Points on a hilly landscape, in no order, each with its height.
From any point a ball takes the steepest step (drop divided by distance) to one of its 2 nearest points. It stops when none of these is lower. Distance is the straight distance between rows; heights are no part of it.
fazov height 760: [-11  -1  -5  14  16  17 -11  -4   2 -16  11   3  16 -20  -4   5  -5 -11
 -16 -11   2]
tege height 666: [ -2  -7  -3  -2  -3  25   1   4 -13 -12   1  13   3  -6  -2 -14   6  -6
  -2   9  13]
Bizog height 220: [  5  -7  12 -12  -3  -8  -4  -5   7   9   3  27   5   6   7  23   8   1
  15  -1  -8]
ver height 783: [  8 -11  -3   1  -8 -22  19   4   7  -7   7   0  -5   6  -5  -6   5   8
 -22   9   2]
gor height 195: [-11  -3 -23   4 -20  -6  -2 -24  -4  12 -16  12  13  -6  -7   9  -4  -3
  -5  -1  -1]
Zan height 665: [ 18  12  21   6  10 -17 -10   6   7   7  -2   5   6   4  -1   3   3  16
 -10   1 -11]
bibol height 487: [ -3  -8 -23   2  -6 -24  15   7  10   6  -2 -10   0  -2  -9  19  -7   7
   6 -13   5]
vuk height 717: [  1  23  12  -6  17  14 -11  -8  -4 -12  10   3  -2  -4  11   0  18  13
  -1 -15  -9]
bok height 280: [ -3  18  -3   8   3  13 -12 -14   4  -6  -4   3  16  -8  -5  -1  -2  13
   1  -4 -13]
tob height 104: [  5  11 -16  -2 -20  10   2 -21 -14   6 -17  10  17   3 -10  -6  -6   4
 -13   1  -5]
Manoz height 408: [  8 -19  19 -10   6 -16   9   3  12  14   5   2 -17  21   1  -7   5   2
  18  -2  -7]
Nit height 410: [ -7  -7   2  -3  27   3   8  10  -2  11  -5 -21 -22  11  -4  -3   7  -5
  13   2   8]
gugur height 732: [  5   7 -13   4  -9   1  -4  15  -4 -10  -7  -6   6 -18 -11 -16 -11  14
   3  -7  18]
fomov height 530: [ -8 -10  -8   0  12 -17  16  -1  11  10   0  -4  -7  13 -10  21   3   6
  11   1   2]
guv height 226: [-12  -1   4  -1  -1   9  19  12 -25   2   1 -16  -3   1 -11 -26 -11  -4
  -5  10   0]
patab height 397: [ -2   2  -9 -10  -4   9  24 -14   4 -15  -5 -11   3  -7 -17  -7  -6 -14
  -1  -6   8]
dama height 499: [-16  -8  13  15  14 -12   0 -15  19   6   0   6 -10  15 -15   0  -6   4
 -16   4  -1]
Rokov height 699: [ -8  16  -6   8 -10 -11 -16  14  -1   3  -3  16   7 -11  -2   1  -3  20
  -6 -12   1]
Tikun height 253: [  0   9  13  -9   7   2 -14  -5  -8  13   9 -10  -7  15  25  13  -3   0
   2   5 -25]
pogu height 216: [  1   6  17  -8  15  10  -6  19  -5  -9  15  -9  -9   3  13 -19   1  -1
   5 -15  13]
mubem height 213: [ 19  19   0 -12 -28   8   0  -7  10   4 -21  -3  15   2  -5 -19  -5  -3
  -4  -6   5]
Luzel height 382: [ -6  12  -3 -15  -6   3  -8  -2  11  -9   2  20  -5  -8   3   7   5   2
   4 -16  21]
fuf height 467: [  4  -4 -13  -6 -10  -4  17  -7  -7  13  -1   8   5   4   0   5  18  13
  12 -12  -4]
bif height 747: [ -6   6 -21   3   8   9  -2   6   1 -19  -4  -7  14 -21  -8  -6  -9  -3
 -12  -2   9]
Zodi height 535: [-11  -3   2  23   7  -8  -3 -14   8   1 -11  -1   4  11 -14  -6  -3  21
  -7   8 -13]
kela height 611: [ -3  14  13 -15  -2  26  -2 -17   9  -3 -12  -7   9  -1   1   4  -7 -26
   7  -3  11]
dula height 746: [ 20  -1   9 -22   1 -23   7  16  14  -2   0   9 -10  -1  -6  -5  13   9
  10  -6   1]
dap height 393: [ -3   5  19  12  20  13  -7  -4  -6  -3   6 -13   1  12  -1  -5  -8  13
   5   5  -8]
sarel height 641: [  1  -2   7 -10  -3  35  -3 -15  -5 -12  -9   5   5   6  -5 -16  -3 -18
  13   6   6]
nekef height 274: [-27  -7 -18   7  -4   0 -13 -12  -8   4 -17   4   7  -4  -3   6 -17  -3
  11   7   7]
Zepa height 330: [ -6   3  11   8  22  18 -14  -8 -11  -1  15 -11   2  10  23   3   8  -1
  -2   6 -17]
Ket height 565: [ 21 -18 -14   6   4 -14   0  -1  -1  12   4 -13 -12  18  20  11  14   1
   4   5   4]
rol height 219: [  2   0   8  -7 -12   4 -11  -2 -10   0   7  11   1   3  14   8 -14 -13
   0  14  -6]
Gel height 571: [  0  -6   3  25  12  -4 -23   1  -1   5  -2   5   3   6   1  -1  -2  13
 -11  15  -1]
rozuf height 441: [ 16   0 -21  -8  -8 -10  22  -2   8 -11  -6 -11   4   0 -14  -3  -4  -1
  -1  -2  -5]
puli height 171: [ -5  -8   3  12   2  15   6   4  -8 -10   9 -19  12   2  -1   3 -25 -23
   7   5  -5]
bebis height 737: [-12  18  -7   7   4  13  -8  -1 -15   0   6  13  -1  -6  15  -2  23  16
  -3  -7   4]
ruv height 87: [ -3  -8  18   5  10  12  -2  11  -6 -13  12 -10   1  -5 -18 -16 -23 -15
   7   1   5]
Ruf height 142: [  7  -8   5   1  -7  15  -1  -7  -8 -12  10  -6  -1   6  18  -7 -17 -21
   1   4   3]
rig height 245: [-15  -7 -15  15  -3   3  -1   6 -16  -2  -2 -16   9  -1   3  -3 -20 -10
   8   5   9]
dufet height 620: [ -9 -11  22  15  17 -14  -7  14  19  -8   6 -13 -14   5  -6   6 -17  -1
 -10   7   5]
nufo height 764: [ -7 -15 -12  15  -2 -21   9   8   0   0 -10  -7   2   7  -5  -5  -4  12
 -17  23   8]
nati height 696: [ -1  23   1 -24  12  23   3  -8   1  -4   7   3  -6 -10  12  13  11  -2
   7 -12   2]
dufo height 375: [  0 -10  -6   9 -18 -13   3 -16  12   3  15  14  -3  -8   9  10  10 -11
  -7 -15 -11]
merun height 763: [ 24 -11 -15 -13   8 -13  14  10  15   1   1   0  -4  -1  -4  -1  27  12
  10  -5  -6]
ref height 514: [ 12  -5  -9   4 -13 -12   2   5 -12  14   2   5   1   9  21   0  20  14
   4   7  -1]
Zenim height 295: [ -2 -12   3  -1 -14  -4  18   5  -7  -5  -2 -14 -10   6 -21 -28   1  -2
   6   8  -2]
bele height 212: [  3  11  -9   4 -14  21 -10 -15  -5   7  -7 -11  17   4  -8 -10 -12   7
  15 -10  -7]
bib height 118: [ 12  11  -2  -6 -19   7   6 -24   0  15 -21  -1  18   6 -19  -6  -6   7
   7 -14  -7]
Kipif height 337: [  5  18   4 -14 -10  19 -16  -6  14  -9   1  11   7  -6  14  -6   7  -8
  -7  -8  16]
Tal height 38: [  7 -12  12   4 -16 -16  -4  -9  -1  20  -3  14  11 -20   3  19   2  -2
   1  -2 -28]
Dof height 457: [ -2 -15  18  -2  17 -18   4  -8  17  12 -10   2 -18  10 -21  -3   7   5
   2  -3  -6]
logi height 669: [  7  22  -9 -14  13  -1   6   4  -4   4   4   3  -9   0   8  20  21   6
  -5  -9  -4]
Bibi height 607: [ 15  -4 -16   3   2 -17  -8  12   6   5   5  -9 -13  -3  22  21  12  -9
 -10  13  -3]
dizun height 102: [-10  -1   6   9 -30  12  -8  -5   0   6  -5   4   2   5   2  -8 -17 -15
   7   0  16]
Sapo height 420: [  8 -10 -13   3  -7 -17   3 -10  10   5   4  10   6  -2  11  19  24  10
   5 -15 -20]
mok height 642: [  8   5  11   6  16 -13  -4  14  11  -1  -3 -11 -12   4  -7  -4  -4  13
 -16   6   3]
pupi height 686: [-13 -11   1  -5  18  12   3  17   2 -23   6  13  -4  -9 -13 -17   8  -4
   7   7  14]
Kuf height 479: [-13  -5   6   0  34  13   2   0  -9   7  -2 -10  -8  13  -8  17  -3  -4
   7  16   7]
Ravos height 298: [ -4  -6   9  -2  10  -6  -7  12   8   3   0  22 -10   7  -4  13   1  10
  26   2   9]
kula height 357: [ -3 -15   9  -9   5  -5  -1   8  14  -6   5   6 -21   9 -11  -9  14   6
  31  -5  -2]
vazi height 538: [-23   9  -2  -7  15  15   2  -5 -20  10  -1   2  -4   1   1  15  -2  -8
  -2   4  -3]
tesuk height 138: [  3 -15  21 -11 -17 -25  -9  -2  11  12   6  23   2  -4  13  21  -8 -12
   1  -4 -17]
luve height 336: [  5  14  -4   8 -20  14  -5 -14 -22   2  -4 -13   9  -9  10  -1 -17  -7
 -19  20 -21]
legig height 640: [  3  15 -12  -7   7 -15  12  15  -4   6  -3  -1 -10  -5   8  21   2  -1
 -15  10  -4]
nal height 154: [  4  -4  15   3  -9 -14  -6 -13  -6  22   9  -2   4   8  12  17  -7  -1
   3  -4 -31]
peg height 346: [ -2   0  -2  -8  15   7   2  19  -3   1   5 -20  -9   8   9   7  -3  -5
  28  -3   3]
Gub height 395: [ -1   4 -15   7 -13  26 -17 -22 -16   6  -9  -5  12  -9   7   7  -3 -16
  -4   8 -13]
deri height 598: [  3 -13   5  10   0 -12   1   8  22 -15  15  -8   0   1   4   3 -14  -3
   0   5   2]
nug height 715: [ -8   5  -6  10  -5  -5   4   5  -4   3   1  -5  -2  -6  -3 -16   5  19
  -9  -7   5]
roke height 739: [ -9  -8 -12  21   9   4   9   9 -18   1 -10  -3   4   2   0 -11   6  16
  -8  13  17]
Kig height 816: [ 12 -15   1   4 -21 -24   5   7  -3  10 -11  21  20  -6  -2  10  -3   6
 -10  12  -4]
bufo height 419: [  0   7 -14 -14  -3 -12  16  13  13 -13   2  16  -7 -13  -6   6   7   7
  -4 -14  15]
laviz height 188: [  0   0  17  -9 -20   7   0   3  -6  -2   7  -8  -8   6   7 -22 -27 -16
   7  -6  15]
Pofa height 773: [-15  -9  -5   9  -3  19  -4 -10   8  -7  12   6   7  -9   1  -2   9 -18
  -5 -20  14]
bidoz height 728: [  7 -11  -3 -16  -5 -14  14  23  -2  -7  -6   5 -15  -4  -6 -10  15  -2
  12  11   8]
Fabo height 707: [ -1   0   2 -12  14  -1   8  16   3 -18  -6   2 -14  -7 -13 -11  27   0
  -9  15   8]
tufi height 577: [ -9  26  -3 -13  -1  21   3 -19 -11   6 -13  -1   1  -2   3  11 -13 -17
  -4   1   1]
sepu height 282: [  3   8   0 -11  12  13  -7  11 -18   0  16 -19  -5   4  27   1  -2  -4
  14 -17   4]
Zavir height 352: [ -5  -7   6 -12  -5   8  16   5  10 -17  -7  -4 -11  -5 -25 -18   4 -18
   3  -1   0]
Luni height 609: [ -4   3  10  22  32  -6 -15   7   1   7 -10  -3 -11   4  -8  -1   3  14
 -10   5  17]
ber height 800: [ 17 -24  -5  10 -10 -28  19  -1   4  14  -1   7  10   0  -1  -1  12  14
 -12   1  -6]
zemo height 331: [  0   1   7  10  -3  -1 -11 -12   9  -6  10   6   1  -1   4   0   8   0
  -4  -2 -12]
nafiz height 572: [ -4  -9  -7  13  19  -1  10  -1  16 -10   6 -16  -3   5  -7   8  -2  -3
   3   3  -1]
keza height 452: [  2   4 -15  -9 -12 -17  18   1  16   0   1   6  -2  -7 -10  12 -14  -8
  -2  -4   3]
kepu height 148: [ -5   5  13   0  10  13   2  11 -24  -1  17  -7   0  -1   5 -23  -3  -2
 -14  -6   4]
Limok height 283: [ 17  17   2  -6 -26  12 -23  -6   6  -2  -2  -6  17  -3  13 -14   3  -7
  -8 -10  -1]
fosu height 684: [  9  14  10  -4  -4 -14 -21  11   4   0   1  24   5  -8   8   6  13  17
  -7   0  -6]
vimo height 281: [  4  12  -3   5 -19   2  -9   4 -18  -1  -4   3   7 -11   5  -4 -15 -13
 -12  14   0]

For each start below, name the point where the ball stops.
Gel => Tal
fuf => tob
vuk => tob
Fabo => kepu
bufo => tob
dufet => kepu
